Each row is a point on a tangle of strands that fork, close into loops and nearly touch. The rows are in no order.
Two points are linked if the straight distance between their rows is under 72.5. Some points are linked to none.
q299: -4,-3,1,8,-11,-9,-19,-14,-2,7,26,15,-20,-21,-7,31,-16,-2,5,-9,20,5,-4,7,-9,30,18,1,-11,25,9,1,1,-15,4,-9,-14,-1,-4
q782: -13,-4,7,-25,8,-34,0,-6,-1,12,18,-9,19,11,7,6,3,8,21,22,-4,4,24,-5,-16,-9,-6,-20,16,-13,6,15,-1,-22,1,3,14,-19,4
q464: 9,-6,-5,-16,6,20,-19,6,6,2,1,-15,-8,5,0,-23,-37,-5,-24,-11,-1,0,-26,7,-15,5,2,-3,-1,8,-26,-13,0,-8,-14,-3,-10,-3,-13
q526: -9,-7,14,-3,-2,21,-14,-16,4,7,23,3,-22,-13,3,22,-16,6,-13,-14,15,1,-16,19,1,24,18,8,-1,19,-19,-17,-4,1,11,-19,-23,-1,-3
q740: 9,-2,-10,-3,-18,5,-31,-10,-36,9,9,16,0,-25,4,2,-8,25,1,-16,16,28,10,2,8,12,13,10,15,-2,-21,-18,0,-14,-2,7,-2,-14,-7
q16: 8,1,-23,15,10,-18,13,10,16,22,23,-12,5,-33,12,10,-23,1,-23,-12,-8,-15,3,-9,7,-3,-2,12,-11,-8,16,-6,8,27,4,14,18,-17,7
q110: -3,-15,-10,-4,-12,4,6,10,31,-17,-6,-14,-12,4,4,-5,13,-5,-9,4,-22,2,-12,8,-1,-17,7,20,-6,3,28,-11,6,4,-14,9,5,12,23
q193: -1,-3,10,3,7,34,-25,-12,-5,0,4,10,-6,-12,9,-16,3,11,0,21,-10,-22,-9,0,-25,15,5,-9,-1,39,-4,-37,6,6,-5,-5,2,14,8
q309: -3,16,17,7,1,12,-5,12,-2,-12,-5,-6,10,-1,-3,-10,4,5,12,10,-10,-4,26,-11,-38,-7,-3,10,15,16,15,-2,21,1,1,-4,-8,7,33
q836: -11,-1,-15,15,11,-6,1,-4,-22,21,12,13,17,-12,11,-8,5,4,9,-10,6,-16,3,2,8,11,1,-8,-4,-25,-18,0,-7,-5,3,22,8,-17,-17
q742: -14,5,6,10,10,-17,-2,13,18,-14,-12,6,9,9,-2,-7,2,-9,22,25,-3,4,13,-21,-20,3,-4,-4,-8,13,-3,13,-17,-6,0,0,-10,-15,-4
q293: 7,9,17,-13,19,20,18,0,-4,-25,-25,6,7,23,-5,-30,6,-3,2,10,-5,-5,5,1,-13,-14,-17,-5,23,-2,7,-7,9,3,-14,-10,10,20,10
q954: -16,0,19,7,-12,2,-21,11,-4,0,-9,0,6,-14,3,-9,25,3,12,-11,-7,7,9,-8,-15,-12,1,13,12,10,10,-7,8,8,11,16,1,0,35
q832: 15,8,3,9,-16,7,13,-5,-12,-17,-28,-2,-8,7,-22,-1,-18,0,-25,-7,-6,11,-18,10,-23,-23,-16,2,-15,13,-10,14,6,-4,-19,-1,-15,15,1
q838: -1,4,5,18,-13,1,4,-10,-11,-19,-10,-1,-6,17,-21,17,-5,-20,-21,-3,1,19,-21,2,-2,-19,-6,7,-7,15,11,-7,2,-15,-12,3,-1,15,19
q473: -2,8,-15,-26,16,-23,20,5,4,-10,-32,-12,-14,23,11,1,13,5,3,17,8,13,6,-30,-12,-2,-15,14,-28,5,4,4,0,14,-12,-3,13,18,-6
q354: -3,12,-3,-11,3,12,-8,12,30,-3,4,-8,10,4,11,12,-14,-9,5,10,1,-10,6,2,-9,33,21,-3,10,-9,-11,-3,7,-1,4,-18,-15,-4,-21
q654: 2,-16,-19,16,-10,11,10,12,5,11,22,5,-19,-9,-8,0,-18,13,12,-22,-7,4,-9,20,13,14,12,-4,2,-17,-9,17,5,4,15,-3,-25,-22,-9
q745: 12,0,-19,8,14,13,-7,-5,17,12,43,-9,2,-23,1,24,13,6,-21,-3,8,0,9,13,-1,11,19,25,2,11,-3,-14,3,6,4,0,-2,-10,-7
q403: -15,3,-3,-19,6,-23,-23,3,6,-3,7,-4,13,21,13,23,12,-1,0,29,6,-3,26,12,-18,-5,2,11,22,31,19,-5,11,-15,-4,-11,-1,1,-8
q502: 10,17,-14,-17,-2,-12,17,8,14,7,17,-13,11,-3,1,11,-19,-6,9,-1,10,-3,13,2,-6,15,6,-2,3,-32,-12,20,11,-3,3,-14,-12,-13,-26
q288: 1,10,-20,7,0,-7,29,2,32,4,-1,-20,0,13,6,12,24,1,-23,-3,-15,3,-8,1,27,-7,13,-12,5,-30,0,3,-7,21,14,2,20,5,-10
q826: 2,10,9,9,4,7,3,-1,5,16,-12,-1,-5,9,0,6,-15,-4,-39,-32,15,12,-18,17,5,18,10,1,7,-10,-44,3,-8,-1,13,-2,-14,-10,-9
q370: -3,-7,4,7,1,-22,22,-1,2,5,-27,-5,0,27,11,7,-23,-1,-4,-2,-4,3,-14,-6,23,-9,-9,-16,-31,-16,-19,28,-23,-3,3,-12,-19,-12,-22
q351: -12,-18,5,1,-14,26,1,-7,15,-8,0,-14,-25,0,-4,1,-5,5,-8,-7,-26,-1,-28,9,2,-15,8,7,-16,0,12,-25,-2,14,-1,-15,-9,10,26
q304: 1,-12,22,7,-11,-18,-4,-1,22,-20,9,-2,-34,2,0,7,-6,-5,16,11,-2,-2,3,-22,-4,11,-1,-2,-14,28,13,22,-28,-12,17,-12,-11,9,18
q40: 7,23,-6,12,14,-4,-8,-5,-17,-17,-17,26,21,5,-4,-16,20,-2,15,-3,14,-5,9,-8,-18,-8,-26,-16,-10,21,9,12,4,17,-11,11,6,12,-20
q358: 4,14,16,2,-8,-12,16,-7,-4,-18,-10,-14,9,7,-11,-16,25,8,-7,-13,3,8,16,-7,-26,-32,-16,1,14,-2,6,12,6,7,-1,25,-2,10,32
q284: 12,2,12,-3,-12,-4,16,2,-5,-20,-22,-17,-10,25,-7,-12,-8,-4,13,1,-15,11,12,-28,-13,-12,-18,-2,4,-7,16,14,-2,-13,-6,-7,-3,13,35
q311: -7,0,13,-17,9,17,2,20,25,-5,-15,-20,5,18,24,-14,5,-12,7,10,-9,-13,11,-2,7,3,2,33,10,-5,3,-17,-9,9,-2,-18,-8,7,12
q679: -1,1,2,-9,-7,10,-5,-13,-34,4,5,6,11,1,-1,-23,-6,5,7,-17,0,-7,-3,17,-14,2,-23,-2,4,-4,-25,10,2,-13,-18,10,-12,-5,-7
q726: -1,24,21,7,-4,15,1,0,-30,2,-16,-12,11,-2,-6,-17,-12,8,5,-11,-9,-3,11,-2,-41,-9,-7,-10,5,-7,5,1,19,0,6,-5,0,-2,33
q685: -2,11,7,-4,-16,-19,22,-23,-37,-13,-1,13,10,7,-19,-7,14,-10,1,21,16,-9,-9,10,19,-25,-17,-31,-9,6,12,17,19,-20,-12,17,1,13,-2
q345: 17,9,-1,-12,-8,-19,32,-14,-17,-27,-2,0,-2,5,-23,-13,9,-5,-3,29,2,-5,9,-3,7,-33,-7,-27,0,-9,27,31,23,-6,-11,12,1,24,13
q841: -19,-1,7,-6,13,-23,18,0,-24,0,20,15,-8,-7,-6,3,-22,12,13,13,-16,-5,12,-6,-12,-4,-26,-14,-15,-14,12,8,11,11,6,-8,1,-31,3
q168: -5,6,0,-4,-7,-1,-23,-2,-2,-1,5,2,17,-13,12,13,17,-9,6,-3,4,-5,0,13,-25,12,9,14,2,-2,5,-22,14,-3,-13,11,-14,-13,7
q314: 6,12,24,-7,-4,1,16,1,-7,2,-14,-30,12,6,-4,-25,5,5,-2,-9,-5,7,8,-4,-32,-31,-17,11,11,-12,-11,-3,-1,-3,-1,-3,1,-12,38
q931: 10,4,-15,-9,18,0,-17,3,10,17,22,1,22,-1,15,31,-2,-2,-10,21,2,-28,15,18,8,22,15,0,5,8,15,-16,20,4,3,-10,16,-3,-35
q807: -11,-11,16,2,-5,-3,2,-13,11,1,17,-10,-23,6,11,14,-19,9,24,12,3,5,6,-23,-18,9,-1,-16,-4,29,-2,9,-18,-17,9,-36,-15,3,16
q208: 5,-7,9,-8,6,-6,20,13,35,-10,-19,-14,-7,18,12,4,-9,-6,23,12,5,6,16,-30,6,25,12,14,-4,-6,-8,10,-19,-14,8,-19,-18,-15,-5
q415: 1,-6,2,-10,-12,-10,18,6,-3,0,5,6,-16,1,-1,-9,-14,2,22,-21,-12,8,-5,28,12,14,-9,-7,2,-28,-7,37,-1,0,2,2,-32,-23,-7
q542: 8,20,1,17,-1,-2,5,5,12,19,-6,16,-1,3,-13,17,-1,-14,-24,-15,-1,4,5,-8,27,26,4,-6,-5,5,8,19,4,6,21,3,37,20,-20
q587: -3,-3,-1,-8,2,-34,-3,12,3,-7,15,2,-25,-16,2,7,-23,-5,-7,-8,0,-6,-5,-3,-2,11,-12,-8,-30,-2,25,26,-1,4,9,6,19,-13,-6
q397: 7,1,6,-13,-16,-4,7,-12,-15,-14,4,-4,9,0,-13,-14,11,-5,5,-19,6,-7,6,10,6,-20,-26,5,-4,-5,0,26,-6,-3,-19,16,-9,12,-8
q926: 1,0,5,19,-25,-7,-9,7,-2,-8,-12,16,-20,-15,-4,6,0,-8,3,-24,6,3,-3,-3,19,24,18,13,-1,-5,6,4,-12,-11,10,21,3,6,5
q649: -17,2,13,-7,17,8,-24,6,4,-6,-8,20,9,8,24,-8,31,2,2,4,18,-10,8,14,-8,6,-8,13,16,43,11,-18,10,2,1,0,2,8,-2
q70: -7,-8,4,-18,-4,12,17,-2,12,-7,13,-18,-34,8,7,2,-12,16,15,6,-5,9,8,-17,-24,8,-5,12,-4,8,6,-7,1,-6,-4,-34,-12,9,31
q559: 4,-8,7,-18,6,12,3,7,-7,-7,-12,-2,-12,35,3,-25,-28,0,-13,-2,-14,-2,-26,13,5,-2,-16,-4,-3,-7,-31,-4,-12,-5,-12,-10,-20,-3,-12
q385: 10,0,4,-9,-2,-19,-11,12,21,-11,-6,-18,-3,6,4,12,2,-15,-16,-12,5,21,7,-11,6,-9,-1,10,2,13,15,34,-11,-5,-1,9,12,15,4
q512: 2,9,-10,9,6,-23,25,2,8,19,22,-25,-13,-3,3,19,-1,14,-13,-24,7,20,-1,-2,8,-6,0,-7,6,-20,-11,21,-19,12,25,-16,0,-29,0
q678: 3,-8,-8,7,7,9,-33,-2,-11,19,12,18,11,-24,10,2,17,13,-5,1,20,11,15,-5,10,9,23,15,19,16,-15,-21,1,-10,4,15,14,0,-1
q615: -7,3,14,8,1,-11,-19,5,17,-14,-19,6,-5,8,-1,12,17,-18,-9,2,5,18,-2,-6,2,-4,0,8,1,38,19,8,-15,1,-1,5,13,16,7
q758: -19,-14,-8,6,-6,-12,-11,-2,-2,13,29,-4,-9,4,1,16,-20,10,20,-2,1,6,3,-9,-14,5,6,-20,2,-4,0,14,-1,-19,7,-16,-13,-11,11
q412: -13,-9,-7,14,17,-7,7,4,-3,3,0,16,21,10,9,-22,10,-13,21,2,-6,-18,5,-5,16,-3,-8,-7,0,-20,4,14,-13,-4,-3,18,9,7,-10
q150: 14,3,-23,-22,4,1,23,0,4,6,17,-27,-2,-3,-1,-31,0,5,11,-1,-5,12,-7,7,-12,-8,-8,20,26,-24,-16,-3,-17,8,-18,-12,-18,-15,8
q643: -4,-6,-5,10,1,-13,-6,4,0,-21,2,18,-25,-5,-18,4,-1,-2,0,10,-12,2,-10,-7,1,-4,-11,-11,-32,18,33,12,-1,11,1,6,21,6,-8
q570: 8,11,-20,13,10,-2,8,-4,-9,38,28,-6,11,-13,4,11,-14,7,-19,-11,4,-17,-4,12,5,12,5,-12,6,-24,-21,-7,6,1,12,0,19,-22,-18
q450: -14,-9,-3,-6,0,-17,-26,-4,-9,20,16,-2,15,-6,-3,17,-4,6,8,7,2,10,2,-2,-15,-6,11,-20,17,-5,-11,5,-2,-20,3,6,12,-11,0
q509: 6,11,8,9,-5,15,0,21,15,28,-6,-26,8,-4,10,-15,-22,-15,-3,-22,2,-18,-14,15,-13,11,18,9,-7,-25,-11,-15,6,-5,14,-19,-5,-20,12
q968: -14,-4,-5,13,-14,15,-4,-16,-9,-8,0,1,-1,1,-3,17,17,-16,-16,-1,3,8,-30,14,31,-8,18,8,-1,-4,1,-37,2,-1,-5,13,-4,3,12
q795: 1,-15,9,16,-14,-15,-3,14,9,-14,-1,4,-18,4,-14,-3,-17,-13,16,-13,-1,3,-2,-8,1,16,0,-1,-4,2,5,25,-17,-27,11,10,-11,-8,10
q198: 5,-9,-1,2,1,22,9,-1,10,-19,8,8,-8,-6,4,-1,19,-11,3,-17,-3,-18,-4,25,8,29,3,26,-9,-4,16,-21,-2,1,-12,15,-4,-5,-7
q800: -1,-19,-5,-1,5,-15,27,3,21,6,-14,-15,-13,18,19,3,-22,6,5,-8,7,13,1,-18,4,11,9,-10,-16,-20,-16,20,-11,-9,9,-19,-18,-25,-6
q809: -1,-9,-12,-10,-13,0,17,-13,-12,6,-2,-21,1,18,-2,-17,4,4,-11,9,-18,0,-21,6,18,-41,-11,-10,4,-29,-26,9,-15,4,-18,-3,-19,8,6
q918: -2,-3,1,-30,15,-38,0,0,0,12,3,-6,15,23,-1,28,-16,5,14,36,3,-2,17,-14,-15,-12,-4,-2,3,-10,7,-11,-3,-12,-5,-23,16,-10,-10
q451: -17,-1,16,18,-16,6,-10,-3,-27,-6,-26,12,5,2,-10,-11,14,4,11,-15,-11,11,-5,-12,-2,-19,-7,-1,6,-12,-7,-9,-4,6,7,15,-6,4,26
q63: 8,15,26,-19,-26,-9,28,-26,-9,-17,-19,-27,8,13,-15,-14,28,3,-9,-1,10,-5,15,1,0,-41,-17,-8,7,-5,9,15,4,-1,-19,5,-11,20,27
q30: 21,2,-14,-6,-23,-10,3,-4,15,21,5,-13,18,5,-7,15,-16,-8,8,-7,3,-6,-2,15,-14,3,24,-20,27,-41,-18,8,8,-11,1,-15,-25,-8,-10
q373: 20,20,-9,12,-20,10,8,2,15,24,4,-16,10,-5,-2,-1,-10,-8,-10,-24,6,-3,-11,15,-19,21,14,-7,23,-22,-28,-7,17,-5,8,-9,-15,-13,-1
q357: -10,-2,-4,16,7,-7,-2,-5,-8,-7,-17,24,15,22,-5,-9,15,-16,14,14,9,-5,-17,-2,19,-13,-8,-21,-1,12,11,-6,-12,-8,-6,10,21,15,-13
q723: -2,-19,0,24,9,13,-27,0,1,9,2,23,7,-14,5,-3,33,10,-4,7,13,3,14,-7,11,-12,8,24,12,45,-1,-10,0,-1,10,17,-2,22,10
q468: -5,-1,-20,-25,6,-3,19,5,13,4,7,-18,-11,7,8,-16,5,10,17,17,-9,13,9,-11,-26,2,-1,23,7,-15,-5,-11,6,-1,-17,-10,-6,-3,27
q729: 3,3,0,34,-27,15,-1,1,7,9,-21,22,-16,-13,-15,13,-7,3,-9,-20,0,14,-3,-7,28,28,29,7,-2,-8,-17,1,-3,2,22,4,-8,12,-7
q746: -16,-1,3,2,16,9,-19,4,-19,0,13,20,1,3,-14,-1,-16,5,22,15,-1,-2,-4,-2,-3,10,-11,-14,-4,10,-14,-1,-10,2,5,-16,-4,-20,-25
q177: -1,-6,11,24,1,38,-18,4,-5,-3,-18,5,-2,-7,-8,-19,4,7,-3,10,-20,-12,-10,-12,-17,-12,5,-4,2,21,2,-23,6,13,1,-3,5,20,23
q572: -7,1,-9,1,5,-9,16,4,17,-1,11,-26,-9,1,12,4,29,9,-9,-16,-5,16,-9,1,6,-11,2,-2,21,-17,-1,4,-29,16,8,-2,8,-12,9
q927: 3,-7,11,-18,-28,8,7,6,-10,6,-20,-2,-15,-10,4,-16,0,4,8,-24,-19,9,-27,35,15,1,-3,-4,9,-28,-11,13,-6,11,-1,5,-20,-19,4
q942: -4,2,-4,-3,8,7,10,6,16,-18,-36,6,10,35,11,-22,15,-9,10,32,-12,-6,0,-11,2,-18,-6,2,6,9,22,-14,7,12,-16,-12,-3,30,12
q858: 0,13,0,-14,6,-32,15,20,15,6,16,-10,-2,-14,20,13,-2,-1,-8,-2,2,-13,16,2,5,12,-4,-7,-4,-13,18,22,10,14,15,6,27,-17,-13
q888: 11,-14,-17,16,-15,21,-8,5,1,10,21,13,-9,-37,-4,4,4,11,24,-4,-8,-1,10,2,13,31,25,1,1,-13,-5,2,5,-4,11,11,-16,-12,-5
q202: -6,-16,-7,-13,3,-10,32,-5,15,-12,-12,-6,6,20,0,-15,5,-17,-3,25,-10,0,-12,6,18,-20,0,-4,-9,-22,3,-2,-8,-16,-19,12,8,4,-4
q763: 2,4,16,22,-34,22,0,2,12,13,-30,3,-16,-18,-8,8,-5,-6,-9,-18,-9,-6,-20,10,30,17,36,11,-13,-11,2,-24,3,6,22,-2,2,11,9
q374: -6,-4,8,-14,5,-5,19,18,33,-14,-8,-14,-9,21,17,-1,11,-10,21,23,-8,-7,29,-14,21,11,6,33,10,-3,6,8,-17,1,5,-8,-21,8,6
q717: 1,0,2,-7,-3,-15,-4,-1,-12,-6,-16,26,15,-6,9,1,33,-3,4,-17,27,3,0,6,35,-10,3,1,5,-10,9,3,0,3,3,29,17,14,-20
q154: 18,8,-10,-13,15,-4,45,-8,-20,-13,-19,-5,-8,4,-13,-13,-4,16,-5,23,4,-10,17,-7,1,-32,-5,-15,-1,-10,17,26,10,8,-16,-3,15,34,-1
q459: 14,18,7,-6,-6,4,7,-15,-19,-19,-23,7,15,10,-18,-23,5,-6,10,3,8,-12,4,2,-6,-20,-30,-19,-5,14,3,27,-3,3,-24,-2,1,28,-20
q947: 10,4,5,0,7,19,6,-12,-27,-16,6,17,11,-6,-13,-19,9,-1,12,-5,-3,-4,15,15,-29,11,-19,9,8,-3,0,-10,22,-9,-19,12,-12,-10,11
q260: 17,7,-15,25,6,9,-3,-3,-6,40,24,11,13,-30,-1,26,-4,8,-13,-2,3,-13,17,-6,19,29,13,-3,-4,-8,-7,-23,20,12,23,3,19,-13,-12
q564: 19,-1,7,-15,-12,-31,-2,6,16,-23,-20,-23,-15,17,5,-1,-2,-6,2,-6,4,20,9,-36,-12,-7,-11,13,-11,6,11,26,-9,-12,-3,-1,-5,7,23
q423: -5,2,5,23,-4,5,-9,13,18,11,7,-2,1,-11,0,13,24,3,-3,-10,3,6,18,-6,19,5,21,13,29,5,-10,10,-10,2,26,15,6,7,10
q346: 4,-3,-8,1,-24,-8,-34,-21,-21,17,12,16,-5,-21,-2,38,-4,9,4,-16,15,15,0,8,-7,19,27,4,6,2,3,-19,5,-16,-5,-4,-10,-2,4
q277: -2,8,14,-1,-19,24,-15,17,10,5,-32,-3,-3,-16,9,-2,2,-8,-6,-23,-9,2,-15,5,12,21,17,-2,8,-19,-8,-7,5,15,14,5,7,0,-4
q376: -16,9,17,-6,-7,9,-23,-7,-18,-4,-10,23,-2,6,-10,-1,-12,-1,31,16,-1,1,-7,8,-24,23,-4,-22,8,14,-11,-15,-3,-7,-2,-19,-16,-20,-4
q817: -5,-10,-3,13,16,-1,-20,7,-3,4,-13,42,11,9,13,-12,39,16,10,0,20,-9,12,1,10,-11,-10,10,14,40,18,-7,11,-11,14,16,-6,17,1
q546: 13,-15,-6,4,4,18,-33,-19,-7,16,17,17,6,-19,10,4,5,7,13,34,3,-18,1,6,-4,24,16,-5,-2,40,-8,-34,-5,-14,-5,4,3,11,-14
q237: -12,-8,-1,-6,26,4,-13,9,21,1,1,-5,1,8,7,11,2,0,-18,7,-2,4,-6,-7,30,-11,6,-6,-2,9,11,0,-13,20,10,-10,29,14,-19
q835: 4,7,3,-8,-4,-20,-11,-4,-12,-3,8,9,19,-14,4,-11,24,1,10,-22,24,-1,16,5,2,-2,-12,7,3,4,5,19,3,-3,-2,39,6,3,-10
q599: 13,-17,-26,15,22,10,-8,1,6,19,31,-4,4,-33,-5,7,-1,9,-25,-10,-3,5,-1,3,6,-9,4,14,-18,3,4,-9,7,15,0,14,17,-16,-4
q961: 0,12,4,-14,-1,26,-2,11,21,-4,-1,-3,-6,1,0,-2,-1,1,-11,-11,-10,-1,-7,5,6,30,10,-20,11,-23,-26,2,12,15,18,-7,0,-6,-27
q7: -9,7,-1,-6,22,-27,-10,9,0,-1,13,8,18,-4,1,9,4,-1,-4,14,16,0,18,-1,-21,-8,-10,5,-2,27,12,4,13,-6,-2,5,19,-9,-13
q292: 6,-2,-16,18,-6,8,-21,1,-5,24,11,17,5,-32,-6,26,-15,9,8,4,4,-3,6,-7,14,31,29,-13,-13,-6,-10,-5,13,4,19,-1,-6,-12,-27
q57: 1,0,-4,-12,16,-8,15,5,18,4,-14,-21,11,15,13,11,0,-8,-23,7,2,2,-3,-10,35,-19,2,-9,-5,-20,-6,9,-13,11,5,-6,25,10,-23
q153: 0,4,-11,9,10,-4,22,-14,-20,-11,-5,8,3,16,-21,10,-17,-3,-26,21,-5,4,-25,8,13,-33,-14,-10,-30,10,5,-11,10,7,-11,-2,13,4,-21
q988: -4,-7,1,-6,-4,28,-12,5,4,8,5,-15,-16,-16,3,-23,5,5,-5,-16,-25,-9,-29,18,-4,-4,10,9,-10,-19,4,-32,0,29,4,-9,-12,-19,20
q92: 10,-6,-2,5,-14,17,-16,5,-26,10,-4,16,-20,-3,5,-4,-14,19,-13,-29,4,13,-14,18,24,18,10,18,13,-2,-27,-16,-8,-8,5,5,-3,-8,-3
q580: -2,-12,11,-5,2,33,-10,-1,12,-1,-3,0,-1,-19,15,-18,18,-3,5,-3,-18,-25,-10,19,5,16,12,20,-16,-2,11,-36,3,20,-2,4,-9,-2,9
q282: 3,-10,0,14,6,19,13,-8,-10,-30,12,24,-15,1,-16,-8,13,-3,7,1,-9,-12,4,7,-11,11,-13,14,-17,9,19,-9,5,-2,-15,8,-7,6,3
q111: -7,1,0,-2,-13,-21,3,-13,-29,-5,-13,19,14,2,-2,2,13,-19,6,5,17,-7,-17,6,36,-17,-8,-22,-12,-5,9,9,-1,-6,-5,23,11,12,-22
q115: 0,1,-3,-1,17,7,-23,-4,-36,-4,1,30,20,-11,-6,-10,12,7,18,5,13,2,8,-6,-5,4,-17,-12,-7,11,-7,-7,8,10,-4,8,5,-9,-27
q701: 12,3,-2,-14,-20,-16,22,-6,-5,-35,-10,-15,-15,20,-10,-1,1,-15,-3,27,-10,15,-4,-15,-2,-18,-5,-15,-4,-3,27,11,18,-16,-14,3,2,14,29
q710: 4,9,3,-4,17,26,-19,-5,16,10,21,4,-4,-15,-7,20,1,0,-31,-8,11,4,1,9,8,32,27,10,7,16,-17,-11,2,11,14,-6,4,4,-20
q323: 0,-7,-7,-11,3,-5,12,-2,13,-8,-25,-2,25,28,9,-19,7,-19,4,35,0,-3,-17,-3,13,-27,-5,-21,4,8,8,1,2,-18,-20,2,14,23,-5
q34: 11,-1,-20,8,3,16,-5,1,6,-11,-7,-4,-8,9,-16,-8,-34,1,-11,-8,-1,16,-18,-5,-22,-5,-8,12,-20,20,-10,-1,0,-1,-18,-17,-12,11,-9
q633: -11,-4,16,-5,5,13,2,7,6,-12,-13,-9,3,21,7,-11,-9,-12,6,-6,-6,-2,-6,-4,-1,4,-9,7,2,-14,-12,-8,-19,-4,-4,-14,-11,-4,5
q339: -4,-18,-6,31,4,22,-17,0,1,-4,11,11,1,-4,-11,-4,10,4,7,10,-9,-4,1,-15,3,-15,1,7,2,27,2,-4,-8,-1,0,5,2,25,7
q870: -10,3,0,-17,18,-7,4,13,5,7,17,4,14,-15,16,13,-21,-4,9,14,-3,-22,9,7,7,22,-2,-9,-4,-7,19,-4,11,12,3,-6,22,-22,-29
q59: 7,8,-16,-6,30,13,31,-7,-10,-17,-6,12,3,11,3,-29,7,13,-1,12,-6,-10,16,-3,-19,-7,-12,-6,6,-12,12,5,19,11,-23,-3,9,26,0
q562: -4,2,7,-6,10,-17,-10,1,-8,32,21,-15,18,-20,-6,23,-21,8,-11,-7,11,13,8,-6,4,-15,0,-12,16,-9,-18,16,-4,0,22,0,17,-26,-3
q541: -17,-5,5,-9,5,-19,8,-1,-23,3,6,13,-16,-10,1,3,-14,14,-1,-4,-5,4,-8,9,-11,1,-23,-18,-22,3,3,17,3,-3,-1,4,20,-19,-14
q389: 6,9,-7,10,14,-21,-3,4,-3,5,-2,5,12,-8,2,8,-25,-18,-15,-9,7,-8,-4,-16,15,-16,-25,6,-24,16,27,6,-9,26,-8,0,25,9,-14
q556: -5,-11,-3,24,-10,2,-6,-17,-6,-15,6,19,-21,-6,-23,22,12,-9,-18,-4,0,14,-17,3,14,-6,10,18,-20,18,15,-14,-5,-1,-5,15,-3,13,8
q551: 14,-13,-18,-7,13,19,-39,-9,-12,17,28,5,9,-8,8,15,-2,3,1,9,4,-16,1,7,5,28,17,-13,3,5,-2,-26,6,-9,-7,-1,9,0,-22
q220: -13,13,26,-18,7,7,-22,-3,7,-11,6,-5,7,8,12,12,8,-3,5,24,9,-7,10,5,-27,7,-5,7,17,42,1,-22,-1,-3,-4,-25,-3,4,3
q582: -11,5,0,20,10,-9,2,10,10,19,32,-8,2,-16,-9,23,3,7,0,-8,6,6,17,-8,10,-2,12,3,13,-12,-12,11,-11,6,31,1,4,-23,2
q463: -5,-8,-23,10,18,-19,5,18,12,22,15,-12,10,-11,9,-2,-31,6,-5,14,-5,-6,10,-27,-3,-16,-6,14,-14,6,7,-2,2,6,-1,0,22,-1,6
q262: -7,0,6,4,-9,7,6,-17,-23,-9,-22,1,12,9,-9,-14,20,1,-14,-3,-10,1,-15,1,-2,-39,-12,-15,5,-18,-20,2,3,11,-11,13,-12,14,11
q920: 19,3,9,-33,-9,2,29,-5,-7,10,-13,-37,-7,11,-3,-28,-4,9,4,-6,4,10,1,-5,-17,-20,-23,23,11,-15,-28,-3,-11,-7,-16,-17,-15,-10,25

A tip is a point with one link. Name the tips that can be reached along the links from each point below, in the order of the rows.
q587 => q841, q643, q7, q92, q463
q284 => q110, q615, q927, q202, q376
q208 => q370, q968

How many points has the smallest loop of links through each point below? Write - if it is on no loop.
q59 => 9
q339 => -
q947 => -
